Each row is a point on a landscape with many valleys, with its height.
A ball rolls from a point to whichever of its 2 nearest points has the largest drop for the distance, and stops where none of them is lower. Distance is the straight distance between rows; heights are no part of it.
J457: [179  80 114 118 107 159 138 135 136 177  98 148 142 114 135 129 126 153
 163 149  93 156 128 147 101  69 118 103  49 187  66 105 100 186 166 160
 189 101 122 112 136 136 105  85]  h=4.52
J161: [124  73 156 117 127  90 109 127 137  86 163 166 119 111 112 112 153 115
 103 107  83 104 148  60 160 154 104 151 163  70 135 146  65  96 149  93
 111 108 174 117  90 129 125 104]  h=2.92
J315: [102 145 137  93 145 138 149 116 149 131 104 116 120 156 162 129 115  80
  83 117 109 149 154 115 167 103 157 116 139 153 113 155 149 149 103 103
 102 142 142 138 121  87 149 136]  h=1.05
J442: [104  88 147 108 109 124 136  84 162 127 138  66 129 135 190 145  90 193
 142 155 128 140 218 126 153 164 139 103 142 139 135 159 123 133  84  75
  90 123 106  82  66 103  85 145]  h=4.28
J301: [154 113 105 157 166 172 150 108  61 117  95 132 109 129  80 116 156 132
 122 139 128 139 143 170  87 109 118 123  95 151 142 139 126 112 155 149
 206 137 112 192 155 175 130 157]  h=1.32
J164: [145 160 112 187 142 137 135 109 155 116 168 108 148 141 131 154 107 106
 162 134 151 129 161 188  79 167 101 117 103 140 137 172 179 158 110 107
  82 154  77  79 112 154  68 182]  h=1.31
J425: [ 92 135 116 132 138 110 140 112 115 116 114 153 146 138  98  68 137 197
 176 130 125  85 142 128 139 157 106 150 130 137 132 137  67 116  87 103
 136  69 121 138 123 138  56  76]  h=5.13
J251: [ 80 146 125  70 123 122 189  89 179 158  73 103  82 111 122 138  95  66
  74 153 127 154 102 129 171 173 146 132 144 137 172 107 141  99 124 105
 110 160 151 141 156  76 169 109]  h=1.39
J15: [137 106 138  83  96 155  91 150 105 159 123 140 163 152 118  76 140 140
 141 137  95  88 139 145 139  76 116 145 159 133  41 162 152 146 171 154
 167 171 170 155 117 165 105 135]  h=3.53
J824: [162  94 151 177 113 130  71 143 130 132 188 135 136 110 175  89 138 156
 185 118 134 150 139 129  84  91 104 117 107 115 104 165  77  95 136 105
 105 106 112  32 113 155 107 156]  h=3.34
J875: [149 107 146 113  82 155 141 137 126 127 132 111 150 150  89 150 150  70
 114 121 125 144 159 186 100 100  93 106 127 125  62 147 162 165 179 144
 141 160 156 157 159 162 131 174]  h=6.35
J193: [145 106 104 126 160 172 176 100  97 164  88 100  80  98 140 129 115 111
 153 131  86 143  96 151 128 114 147  79  75 148 158  75  76 114 124 150
 141  87 108 135 123 104 148  77]  h=6.47
J712: [157 116 148 139  99 132 128 173  79  81 129 181 124 139  48 170 186 102
 106 100 139 168 112 156  75 102  83 134 106 105 105 114 112 160 184 126
 157 106 150 144 188 164 157 148]  h=6.10
J928: [ 58 142 154 102 152  83 134 124 169  91  91 161 139 161 102 144 101  78
  87 103 142 113 137 103 215 183  96 174 153 148 141 123  97 133  97  95
 121 141 112 137 136 107 126 118]  h=1.80
J547: [131 134 129 142  90  92  71 186 145 196 165  95 138  95 170 128 112 185
 120 166 155 146  84 112 151 131 156 135 165 107 130 111 119 115 143 140
  78 108 101  93 151 117 200 149]  h=2.89
J54: [145 118 143 171 105 116  71 178 131 178 197 120 128  86 179  97 126 139
 162 124 142 150  85 113 114 118 126 138 141 114 124 120  96  99 148 120
  77 113 102  51 131 127 154 152]  h=3.11
J741: [136 172 131  62  85 120 135 147 170 149 127 152 157 141 136 157 120 166
  99 144 105 128 139 101 157 116 139 137 144 118  94 141 182 205 141 127
 109 127 180 126 125  88 157 103]  h=1.04
J913: [135 129 129 135 109 126 119 129 135  76 133  86 130 159 179 161 118 144
 112 113 151 119 176 107 104  96 166 121 144  88 160 168 191 131 107 103
 152 185 188 144  75 110 132 155]  h=4.31
J538: [135 122 124  93 125 155 110 181  77 110  98 104 153 152  88 121 135 131
 142 139 163  95  81 161 100 130 134 145 121 157  88  74 186 127 166 204
 177 149  99 176 157 154 101 108]  h=1.48
J36: [148 137 114 162 163 148 168  86 124 167  99 126 104 100 149 176 116 103
  98 126 117 134 142 119 137 158 156 120 103 144 169 101 128 143  95 148
 108 108 113 156 146 101 215 151]  h=7.26
J297: [111 174 130  91 125 110 154 134 149 117 111 189 110 126 102 131 170 127
 104 128 111 146 128  90 134 112 126 122 113 123 123 128 108 163 109  85
 129  81 174 153 142  89 148  84]  h=5.15
J582: [ 74 143 128 168 178 118 146  75 127 142 103 148 131 125  80  57 137 141
 158 148 116 104 147 129 157 180  96 175 140 134 176 128  48  64  77  98
 122  91 107 143 121 155  89 121]  h=5.00
J580: [106 145 138 125 148 124 116 173 109  36 109 150 114 167 150 161 146  63
  99  67 144 134 109  95 140  75 146 136 143 110 151 136 178 106  88 120
 181 208 160 162 134 104 175 138]  h=4.58
J665: [149 120  91 189 171 137 131 105 109 129 117 135 183 145 106 158  91 143
 148 121 154 112 168 177 112 162  91 133  61 174 101 118 119 207 119 153
 131 104  48 120 126 173  89 138]  h=2.38
J110: [144 107 141 125 101  99 130 143  84 111 133 141 124 111  70 150 153 195
 102 131 142 131 116 110 143 125 127 127 135  87 113 120  86 134 168 137
 128  74 153 156 154 141 167 145]  h=3.49
J460: [119 114 146  87  98 109 180  95 131 162 109  96  93  93 106 130 150 162
 126 148 111 178  98 128 151 147 122 118 125  93 140  97  59  98 141 103
  91  76 158 106 153  89 164 107]  h=6.77
J29: [ 78  84 131  90 138 122 133  77 144 100 124  88 136 141 160 118 102 173
 132 130 126  89 180 115 186 169 142 136 156 122 131 144 133 125 102 105
 115 144 139 142  71 110  73 126]  h=4.09
J636: [108 104 132 106 159 115  97 187  99  87  80 139 119 143 119  69 129 157
 119 157 124 162 127 101 112  88 121 144 123 144 122 145  73  90 133  84
 186 192 117 105 117 106  75  99]  h=2.95
J9: [119 144 111 111 138 152 169  87 159 167  98  63  90  94 162 116 130  87
 107 158  95 159 110 148 111 128 159  97 132 104 185 131 149  89 142 107
 100 141 153 113 145 105 156 121]  h=0.78
J820: [147 124 159 161 101  94  67 154 119 129 176 165 137 143 141 123 146 172
 115  70 165 106 155  84 129  72 147 142 145 110 101 161 105 138 122 146
 124  92 166 147 111 149 143 165]  h=3.96
J295: [148 128 130 142 142 147 105 197  68 108 127 175 108 130  44  94 185 119
 142 119 142 134  94 141  72  97  92 151 110 105 119 119 109  85 168 143
 187 120 116 135 160 162 118 131]  h=5.95
J598: [111 122 144 143 131 117 102 106 155 110 168  93 125 115 188  98 116 176
 147 154 131 128 192 118  98 129 160 106 151  98 160 196 145  91 109  84
 109 135 144  86  74 121  88 160]  h=4.49
J493: [125  94 147 116 106 114 125 132 112  68 192 125 110 119 111 170 164 106
 140  69 129  93  97  98 112 144 135 132 173  41 155 108 133  94 129 137
 114 117 184 129 114 119 123 128]  h=2.17
J454: [162 141 136 165 116 116 131 112 137 105 173 158 116 118 122 151 164 116
  97 118 147 102 157 111  84 153 127 143 138  84 172 173 174 126 160 112
 145 143 180 160 117 169 156 179]  h=3.02
J505: [147  89 130 120 111 171 108 107 124 125 147 104 137 147 162  93 128 124
 149 120  84 101 201 153 118  87 103 113 133 140  63 176 149 142 161 139
 160 176 157 127  96 158  89 144]  h=3.74
J240: [115 193 114 128 151 152 130 115 157 111 130 170 127 144 153  87 159  52
 145 118 100 107 125  96 106  87 130 129 131 140 130 165 175 123  77 112
 141 150 170 146 121 117  98  96]  h=4.42
J701: [107 132 126 152 159 106 126  96 162 120 137 164 133 120 121 104 118 129
 112 153 120 102 179 110 142 204 102 161 125 147 163 154 102 117  98  77
 107 112 114 117 127 138 108 138]  h=4.83
J570: [129 117 101 109 119 132 117 151 118 163 100 137 133  98  75  99 106 172
 146 184 140 127  45 141 116 163 108 134 105 126 116  70 109 105 194 165
 139 127  88 109 136 138  83  59]  h=5.44
J49: [ 95 174 130 123  94  82 100 179 114 155 132  78 140 136 115  99 121 202
 135 161 177 132  55 125 151 134 176 129 176 119 119 120 141 116 139 154
 107 123 101 149 157 122 149 130]  h=2.67
J365: [109  55 145 129 122  89 127 133 107 114  91 100 132 147 151 154  88 208
 117 114 156 166 166  99 192 115 132 122 109 159 113 105  36 134  95 124
 156 112  94 105 123 101 148 152]  h=5.96
J499: [144 116 121  91 124 148 156 101 123 146 114  99 112 125  75 130 165  75
  90 186 105 134 142 183 100 154  86 132 141 115 117 136 153 128 198 143
 126 151 151 170 177 152 138 173]  h=6.51
J658: [ 82 128 111  72 136 141 160 106 106 140  85  53 116 147 121 136 126  69
 117 136 115 147  70 177 168 138 164  94 207 117 123 102 181  89 133 177
  99 159 112 187 157 117 171 144]  h=1.89
J731: [151 145 135  85  74 133 117 170 142 172 159 129 162 142 151 142 118 153
 136 101 118  99 102 107 170  75 153 138 152 105  68 100 156 184 124 185
  94  99 163 150 127  99 154  98]  h=1.28
J735: [104 146 114 131 152 121 128 121 128 168  98 131 130 129  48  66 137 134
 144 169 121 116  86 167 123 171 105 149 121 152 126  94  83  78 159 140
 126 132  87 148 168 149  85  80]  h=5.62
J518: [130 181  93 141 146 132 154 115 178 145 130 127  97  95  97 113 136 109
 130 181 159 128 116 147  75 197 119 126 150 122 182 149 209  93 151 135
 140 162 115 136 156 156 112 136]  h=1.82
J106: [ 79 132 159  87  92 106 124 105 125 168 118  81 135 149  79 101 148 157
 159 145 124 141  83 150 188 122 119 102 160 137  93 112  80 112 150 134
  71 105 114 127 162 128 110 119]  h=3.09
J566: [147 173 130 109 109 110 117 199 160 138 119 158 123 103 124 120 143 125
  78 148 122 168  97  87 109  91 135 142 142  91 129 156 137 143 166  97
 154 160 195 115 158 104 174 105]  h=4.84
J661: [135 129 104 148 173 152 130  96 143 158  92  89 110  86 197 138  96  72
  67 143 111 145 168 120 159 130 165 118 128 170 159 131 160 110  83 130
 115 162 106 156 132 103 218 181]  h=7.38
J2: [154 106  98 103 122 124 175 114  95 157 116 144  99  72  95 151 129 188
 132 168 120 129  90 106 114 193 107 150 111  72 164  78  96 112 160 135
 150  66 137 129 117 119 124  80]  h=5.09
J653: [128 148 141 106 121 133 129 192  89 117 119  80 136 142 158 130 125 124
 109  86 134 168  59 143 166  39 185 101 163 126 114 105 139 140 113 163
 128 152 136 138 138 100 189 128]  h=1.81
J50: [144  68 117 145 135 139 124  87  89 134 129 125 148 112 123 134 111 146
 107 144 111  74 163 128 173 196  96 146 132 133 128 108  85 122 152 153
 138 109 105 184 129 163 150 154]  h=3.21
J318: [104 103 143  90 128 121 111 170 104 114  90  62 130 140 175 116 105 145
 131 131 130 181  90 130 175  26 178  88 144 166 102 132 115 121 128 123
 138 179 117  94 117 101 158 151]  h=2.09
J952: [166  49 125 155 134 120 137 129  89  58 146 137 125 142 118 162 125 187
 122  96 145 103 188 114  80 156 118 137 120  94 142 131 133 118 150 137
 190 129 125 149  81 164  87 132]  h=3.47
J265: [135 153 136 135 121 140 140 109 115 150 131 100 127 139 132 134 143 128
 164 113 107 123 118 139 140  94 138 106 117 166  91 120 118 168 110 142
 102  82 119 152 155 133 142 133]  h=3.46
J201: [ 83 148 117 133 186 116  94 131 164 109 123 167 147 121 184 122  68  62
 118 121 135  92 127  94 162 167 131 153 120 192 144 124 140 131  71 119
 130 180  81 115 112 105 118 114]  h=2.27
J709: [ 79 150 141 104 145 113 158 104 192 164  93 145 120 142 116 145  87  72
  64 121 127 156 155 117 205 173 133 146 120 169 142 112 104 142  96 103
  89 138 129 134 149  74 164 135]  h=1.45
J878: [126 116 148  98 111 107 130 148 110  93 115 119 121 140  85 141 147 160
 100 139 159 118 127 129 145 170 112 128 145  91 124 133 131 116 161 114
 136 145 123 138 139 134 129 145]  h=3.69
J278: [129 104 158 132 124 110 100  97 149 108 170 157 119 126 148 132 138  93
 100  84  93  88 175  69 170 138 129 130 168  95 136 138 131 125 127 118
  70  95 179 136  81 100 157 138]  h=2.68
J350: [126 146 156 183 118 112  51 131 137 118 221 181 157 147 156 106 146 116
 147  53 148  78 166 101 122  96 143 142 137 108 111 156 120 124 101 129
  81  85 159 104  97 146 111 138]  h=3.86
J720: [143 144 114 186 178 148 142 113  97  91 106 187 131 152  93 123 166  96
 130 112 113 138 180 152  89 121  88 140  83 160 138 150  98 150 120 110
 172  95 110 162 144 168 114 132]  h=1.71
J652: [109 159 122  86 126 125 163 110 161 135 104  94 129 123 127 133  81 195
 148 174 152 153  99 148  96 135 170 107 103 154 160 125 142 155 112 109
 117 141 102  78 113  89  69  75]  h=5.31
J751: [144 139 118 116 107 123 191  78 124 160 125  99  79  91 112 169 131 121
 126 147 111 165  91 133 113 166 153 106 135  78 180  88 100 101 128 121
  52  63 146 142 170 104 205 138]  h=6.91
J588: [ 98 192 112 163 167 119 151 104 146 130 135 128 130 121 145 142  85 168
 171 144 159 148 109 138  84 130 177 117 109 167 177 135 161 148  80 124
 126 124  77  97  89 101  93  99]  h=5.16
J925: [169  98 134 209 131 139 117 147 103  70 115 189 131 171 117 146 123 133
 124  95 120 179 173 124 104  90  99 121  79 162 120 154  71 155 116  96
 173 112  99 112 121 143 112 131]  h=2.02
J261: [137  98 149 172 133 125  98 115 118 107 189 131 128 120 161 103 154 156
 169  71 102  90 171  93 130 112 128 122 128  96 123 143  64  99  81 114
  87  52 143 118  83 144  94 129]  h=3.75
J806: [120 147 135  90 129 147  95 198  98 112 115 101 150 164 109 111 148  86
 117 116 151 125  83 183 125  96 131 136 160 156  99 106 205 108 142 180
 159 202 116 148 158 149 130 140]  h=1.19
J284: [111 185 148  73 121 103 121 176 133 137 112 151 121 146 128  77 144 132
 105 132 114 148  97 103 144  31 159 132 163 124 107 165 156 145 115  97
 141 148 200 133 125  89 145  96]  h=4.67
J358: [148 127  97  85 122 138 137 130 133 166 114 141 143  97 111 123 103 162
 134 189 121  89  92  96 125 207 106 161 135 106 122  84 139 121 174 148
 153 124 123 152 140 141 106  83]  h=5.27
J837: [ 80 147 130 117 147  94 118 147 165  95 128 174 173 172 133 138  98  81
 128 103 126  88 115 116 171 166  98 154 133 178 106 108 143 162  83 132
 103 143  86 128 132 115  92  91]  h=2.05
J461: [162 147 105 199 145 126 102 121  92 121 177 135 126  98 131 133 135 156
 118 140 180 113 122 121 107 176 151 153 149 101 183 157 173 101 129 144
 140 132 104 164 126 171 173 192]  h=2.79
J905: [134 162  95 168 160 140 101 153 140 157 149 121 129  80 131 100  96  99
 142 165 151 127  54 171  68 164 151 130 148 151 177 117 189  90 152 156
 144 183  76 111 140 156 125 127]  h=2.22
J690: [115 120 149 146 118 127 108 163 121  61 176 115 122 147 142 144 144 112
 166  90 146 119  96 129 110 143 107 136 138  80 141 116 151  86 115 120
 104 153 120  85 100 137  80 114]  h=1.90
J351: [115 130 141 111 105 112 130 134  80 120 131 137 134 142  73 128 170 136
 146  98 119 127  96 148 150 113 110 113 152 122  91 101  87 138 131 144
  85  52 129 162 168 139 139 107]  h=3.30
J811: [147 109 122 118 117 146 157  67 164 120 141 103 129 144 164 162 126 106
 112 117 105  99 202 119 108 123 133 109 145 100 131 171 196 154 127 118
 131 156 186 144  75 115 137 135]  h=4.16
J575: [186 101 135 162 100 144  95 119 137 141 165 217 140 131 140 141 165 118
 137  82 130  98 184 105  96  75 100 133  78 128  92 130  92 155 141 125
 151  95 172  97 112 158  99 100]  h=4.21
J762: [ 73 172 120 103 156 112 141 118 130 125  84 175 111 125 120  92 137 146
 145 141 113 125 102 102 148 117 131 148 116 150 129 117  88 128  86  93
 143  78 136 147 122  89  87  36]  h=5.26
J344: [ 99 127 137  91 123 147 139 152 105 116 117  67 147 177 139 144 133  90
 118  93 131 133  81 170 174  76 156 111 189 119  93 122 202 136 128 182
 122 171 129 165 136 118 188 164]  h=1.53
J321: [ 90 115 161  80  98  94 150 109 146 143  72 115 114 130  86 100 114 191
  86 168 152 177 151 130 168 117 137 140 100 162 122 137  85 132 151  69
 139 147 148 123 143 106 134 130]  h=5.64
J790: [131 175 110 142 125 164 165  81 129 125 149 162 119 129 126 158 153  45
 181  81  96  83 116 154  81 121 113 119 118 119 137 109 161 157  85 146
 104  84 155 167 139 139  95  95]  h=3.92
J792: [102 124 151  59 101 127 159 121 156 152 113 114 133 160 146 164 121 105
  88 111  93 144 125 124 198 106 137 125 169 115  94 124 176 171 123 128
  46 134 155 129 128  74 184 135]  h=0.66
J593: [164  89 127 112 101 192 153  82 138 127 128  69 132 157 202 158 121  89
 140 101 105 120 183 177 106  81 137  88 113 110 111 152 183 152 123 145
 134 173 179 131 100 144 104 157]  h=3.97
J233: [127 140 116 173 140 103 133 125 156 136 138 125 178 155 104 167 112 103
 137 125 143 112 124 171 137 190  71 142  90 160 102 104  98 181 124 137
  72  65  56  78 147 150  92 143]  h=2.10
J174: [124  96 138 165 142 119 110 106  87 120 156 100 126 112 150  83 122 214
 190 122 127 143 164 129 113 123 138 115 134 103 130 147  75 108 105 121
 108  78  91  73 109 157  89 155]  h=3.56
J989: [138  88 112 134 160 151 164 110  93 148  84 134  70  79 127 128 132 125
 120 129  93 176 125  96 132 123 129 111  80 133 155  90  21  89 117 118
 153  91 116  88 127  89 160 114]  h=6.31
J38: [132 160 142  83 110 120 130 157 143 103 135 204 118 119 108 155 155  74
  86 115 116 126 100  76 114 117  98 145 153  74 128 139 144 140 140 105
 129 137 196 125 149 107 167  93]  h=5.01
J354: [157  54 129 168 131 120 110 127  82  92 146 130 166 120 125 138 111 218
 132 116 158  66 165 114 150 175 132 150 135 111 116 125 108 134 148 168
 168  92  93 180 108 175 114 150]  h=3.42
J655: [ 93 198 126 114 108 103 108 147 165 159 157 118 153 132  99  99 122 159
 172 163 160 104  70 136 134 177 141 128 166 130 117 129 173 130 127 147
  85 117 100 134 150 123  92 105]  h=2.47
J527: [172 129 128 160 116 113  98 144 125 134 145 206 144 119 124 136 129 181
 118 118 135  89 164  63 121 120 112 159  98 133 113 128 114 158 119 131
 155  70 145 151 113 147 140 102]  h=4.08
J257: [102 191 129 118 138 133  83 155 118 113 130 185 132 151 123  69 162 118
 145 112 119 106 114  97 110  38 151 141 138 146  93 160 150 139  94 112
 155 149 177 172 119 121 122 104]  h=4.55
J363: [ 88 131 152  97 109  79 151 105 155 151  83 102 122 133 107 115  79 229
 149 155 165 188 128 130 146 108 172 121 115 168 144 121  72 129 112  80
 123 122 140  80 108  95 100 113]  h=5.48
J492: [132 153  98 157 157 123 158 105 179 147 113 124 135 130 115 146  98  69
 142 140 135 143 119 184 102 169 104 114  77 179 143 118 144 161 124 112
  86 128  50  75 128 136  74 126]  h=1.73
J14: [195 111 142 143  65 145 133 165 125 123 161 156 133 140  83 164 154 111
 129 116 136 156 126 177  71 110  71 115  97 114  78 135 118 191 195 138
 127 112 139  98 165 174 133 156]  h=6.22
J721: [142  59 154 143 144 135 160 115 135 149  89 123  95 115 138 159 114 150
 102 130 102 180 179  99 180 129 107 109  75 155 122  93  25 127 118 114
 146 102 107  83 120  86 160 149]  h=6.13
J529: [119  59 137  76 123 119  90 178  94 107 111 119 130 141 112  89 141 146
 124 142 107 130 122 112 150  95  93 144 144 119  64 139  84 109 185 135
 187 172 150 118 118 141  99 117]  h=3.27
J996: [115 115 133 113 138 116  77 188  88 113 111 142 126 143  44  62 169 150
 128 146 148 115  97 139 128 163  71 164 136 134 118 111  79  71 182 157
 152 141  96 130 158 165 103 133]  h=5.81
J426: [145 113 116 173 147 154 117 109 130 177 135 138 165 103 151 128  72 162
 138 150 143 105 172 132 115 164 126 139  79 178 109 123 149 178 113 157
 132 128  67 115 120 149 129 159]  h=2.63
J349: [121 135 140 129 144 134 106 154  94  59 124 124 137 154 181 130 111 118
 117  84 137 109 123  94 147  66 177 116 144 114 119 138 155 124  70 138
 174 173 157 161  83 111 146 121]  h=4.45
J531: [184 103 127 133  97 150  97 160 122 141 131 177 135 129 173 132 129 149
 171 106 100 139 147 116  86  45 117 115  76 129  73 128  94 177 116 129
 183 115 145  99 117 123  82  88]  h=4.34
J169: [175  90 137 134  93 139  90 162 131 185 166  82 156  74 226 129 108 167
 130 123 126 136 157 128 146  84 171 123 139 107 100 124 153 135 120 165
 133 139 147  86 112 127 172 175]  h=4.82
J115: [124 167 109 145 153 143 127 118 180 169 142 126  91  91 154  84 139  77
 128 159 107 138 125 133  79 149 121 132 119 138 170 156 159 100 125  98
 103 140 125  80 138 134 135 137]  h=1.35
J955: [112 103 137 153 138  97  91  98 159 100 181 164 150 129 147  80 121 179
 125 144 114  89 208  95 108 157 134 146 144 117 150 186 110 109 119  85
 128 124 132 100  79 147  81 137]  h=4.65
J294: [ 71 221 119 123 149 103 185 110 156 102  83 100 120 157 122 158 110  80
 126 109 165 154  82 159 148 131 183 102 152 178 166 130 206 129  71 131
 114 140  99 155 158 107 112 125]  h=4.88
J935: [ 85 132 129  96 131 132 178  87 112 134  66  86  99 116 108 141 125 117
 138 122 116 146  70 139 161 136 150 102 119 140 144  64  75 101 113 130
 111  96 111 145 159  98 132  88]  h=6.62
J93: [185  83 104 154 137 171 105 101 108 197 124 137 123  79 173 127 103 150
 111 172 104 112 169 112 128 159 124 144  88 154 119 106 102 120 147 166
 155 115 107 158 137 153 174 161]  h=2.93
J561: [128 139 133 155 107 122  96 154 166  88 180 124 157 150 144 161 122 124
 144 132 164 113 133 139 109 174 106 140 132 123 151 143 182 143 126 101
 101 154  94  77  94 129  89 145]  h=1.63
J64: [179 121  89 141 111 122 166 116 108 167 131 144 108  85  87 157 113 191
 133 157 141 176  94 133  88 133 134 116  70 107 142  86  94 170 162 159
 142  64 102 104 127 121 166  85]  h=4.89
J738: [179 103 110 135 113 126 150 119 136  95 154 127 123 116 112 162 123 192
 107 133 157  98 156 105  68 163 139 133 145  57 172 147 179 120 173 123
 183 139 184 137  93 152 128 133]  h=3.25
J436: [ 99 156 129 150 122  88  83 133 159 136 170 167 177 151 127 121 105 136
 143 146 152  69 126 123 173 201 103 162 170 153 104 137 168 155 118 149
 102 120  82 158 150 155 104 136]  h=2.26
J514: [ 80 179 120 114 155 124 167 139 118  64 102 124 116 166 129 168 129  42
 116  76 155 135 106 132 139 115 141 119 158 134 146 141 213 118  80 152
 140 185 126 180 139 104 140 148]  h=4.72
J957: [170 103 105 108 104 148 172 119 152 174  87 125 121  94 131 185  94 172
 123 151 120 150 131 120 117 121 150 102  51 167 109  78 112 201 142 144
 157  94 109 104 124  95 125  82]  h=4.71
J776: [119 105  94 126 150 172 130 140  64 129  76  99 133 131  88  99 134 141
 154 164 139 127  97 186 102  99 138 110  89 179 120  95 128 101 176 185
 200 161  79 163 138 160 101 112]  h=1.75
J140: [194 127 129 120  92 138 106 188 102 186 129  90 151  80 177 131 131 160
 131 116 122 143  93 144 119  50 162 124 145  84 129  93 134 128 158 179
 166 153 178 122 159 132 161 140]  h=4.64
J37: [120  84 131 121 142 128 132  89 113 153 116 123 128 132 102  93 146  72
  78 166  93 121 190 165 171 152  79 112 142 147 102 170 105 112 188 124
 134 141 143 171 155 177 155 208]  h=6.70
J810: [160 151 108 196 154 154  75 175  91 144 168 153 127 106 114 109 124 109
 134 136 167 114  69 129  88 176 116 160 140 126 151 106 136  75 147 162
 152 153  74 148 155 178 157 157]  h=2.54
J134: [156 183  85 145 154 163 158  80 149 129 110 161 130 138 139 133 148  80
 158 133 111 103 143 139  52 102 121 127  74 150 150 153 201 159 111 123
 183 159 162 154 121 139  89  90]  h=4.23
J981: [113 111 144 101  93 127 112 110 143 188 128  65 118 108 124  62 140 121
 141 171 103 164  87 164 164 111 123  97 150 140 100 132  85  71 179 120
  77 145 114  77 145 130 129 150]  h=2.78
J948: [ 93 119 141 104 105 120 129 162 133 138 125  46 121 118 155 107 134 103
 141 132 138 175  76 156 165  95 153  98 156 131 117 118 116 110 143 105
  80 147  98  65 129 109 136 130]  h=2.43
J882: [129  92 126 147 167 103 157 105 109  29 129 108  93 141  99 186 159  61
  96  93 129 132 173 140  98 157 102 114 156  98 209 148 138  66 128 103
 136 157 132 158 113 130 131 179]  h=7.17
J59: [140 161 121 119 110 127 121 105 157 187 162 107  81  90 158 138 139 119
 143 150  92 136  73  94 122 159 156 128 169  68 146  92 129  88 115 131
  63  84 138 142 148 107 196 116]  h=7.04
J486: [108 202 100 142 183 137 168 107 144  82  94 122 116 157 138 161 100 107
 145 102 148 143 114 134 109 129 177 103  97 176 184 118 171 152  60 125
 150 150  89 144 107  87  99 103]  h=5.03
J908: [112 186 144 117 127 139 163  93 121 123 141  75 128 167 126 138 141 102
 176 104 125 137 103 165 125 106 156  95 128 136 121 134 162 167  75 122
  59  84 127 130 137 129  80 125]  h=3.62
J612: [ 85  81 154 116 113 112 131 132 121 116 145  75 141 146 142 141 110 146
 129 118 155 108 140 124 201 166 122 128 162 109 133 122 124 113 108 125
  88 110  96 120 111 125 125 152]  h=3.91
J26: [119 152 116 107 149 116 104 145 175 139 104 168 126  99 161 111  86 113
  93 166 140 128 119  78 126 155 126 159 108 161 157 129 147 132 123 107
 158 185 121  80 113 105 145  85]  h=2.55
J353: [ 89  70 162 123 130  97 118 136 106 120  78 117 129 151  95 106 127 171
  89 128 149 166 151 112 208 108 110 146 110 174 124 125  33 115 147 109
 157 144 118 133 156 127 165 161]  h=5.82
J998: [146 152 115 143 128 142 130 100 160 180 162 130 124 103 157 170 112 112
 131 148 112 111 125 102 141 195 142 131 117 113 134  97 147 127  84 139
  57  85 110 127 133 103 163 119]  h=7.14
J471: [150 213  92 189 151 143 156  99 157 137 150 168 119 125 133 149 128  73
 161 105 136 101 129 141  71 131 129 123  84 152 159 144 202 153  86 146
 112 127 117 144 134 147 107 126]  h=4.07
J68: [110  90 131 110 153 133 143 118 115  78 109 116  92 140  89 152 178  43
  79 122  99 157 165 148 111 123  85 108 164  92 172 163 140  85 175  94
 135 170 178 145 138 135 176 197]  h=7.05
J371: [107  88 150 111 143 126 130 103 135 123 106 123 105 126 102 109 153  43
  69 147 105 156 167 156 170 144  64 130 157 113 147 171  75  78 160  80
 101 165 143 121 138 134 158 189]  h=6.88
J656: [140  96 159 118  93 109 133  94 156 134 218 132 127 114 158 161 152 106
 131  89 103  94 144 108 130 143 148 134 192  39 144 134 165 107 141 131
  59 104 207 113  87 118 150 130]  h=2.44
J860: [132 134 115 138 164 145 121 155 130  99 103 171 133 118 117 111 121 124
 114 162 145 133 118 107  90 140 109 153  99 157 132 137 119 126 141 114
 186 180  96 109 122 135 100  95]  h=2.61
J515: [165 144 131 130  79 155 123 115 137 148 172 118 159 154 177 162 139 149
 153  75 133 107 150 153 126  71 161 109 120 123  80 130 165 184  99 164
 102 100 174 136 116 129 136 141]  h=1.49
J429: [173  98 126 168 125 145  98 163 118  60 123 193 132 166 127 147 108 121
 115 125 127 140 175 108  89 129  84 147  88 140 135 156 123 138 146  91
 187 181 114 104  96 138  90 113]  h=2.31
J250: [110 201 121 145 138 135 151 120 135 118 160 130 128 144 109 121 161  84
 192  86 118 103  71 153 100 133 116 112 130 123 113 108 157 132  76 135
  79  91 111 115 141 126  64  69]  h=3.78
J602: [161 107 124 131 118 141 107 179  91 142 119 120 144  99 182 123 101 162
 154 112 132 130 109 106 106  68 168 131  96 135 105 107 103 155 127 163
 190 148 125 120 116 127 126 118]  h=4.48

Where does a ball stop that starts at each point below?
J353: J301
J998: J301
J68: J9
J354: J164
J957: J9
J297: J351
J762: J351
J580: J301
J174: J9
J169: J9

Write out the way that a ball takes from each point below.
J996: J735 > J570 > J358 > J2 > J64 > J957 > J457 > J531 > J575 > J527 > J820 > J350 > J261 > J174 > J824 > J54 > J547 > J49 > J655 > J436 > J837 > J928 > J709 > J251 > J9
J36: J998 > J59 > J751 > J460 > J935 > J193 > J989 > J721 > J365 > J353 > J321 > J363 > J652 > J588 > J486 > J294 > J514 > J580 > J349 > J913 > J811 > J593 > J505 > J15 > J529 > J636 > J860 > J429 > J925 > J720 > J301
J738: J454 > J461 > J810 > J905 > J518 > J115 > J9
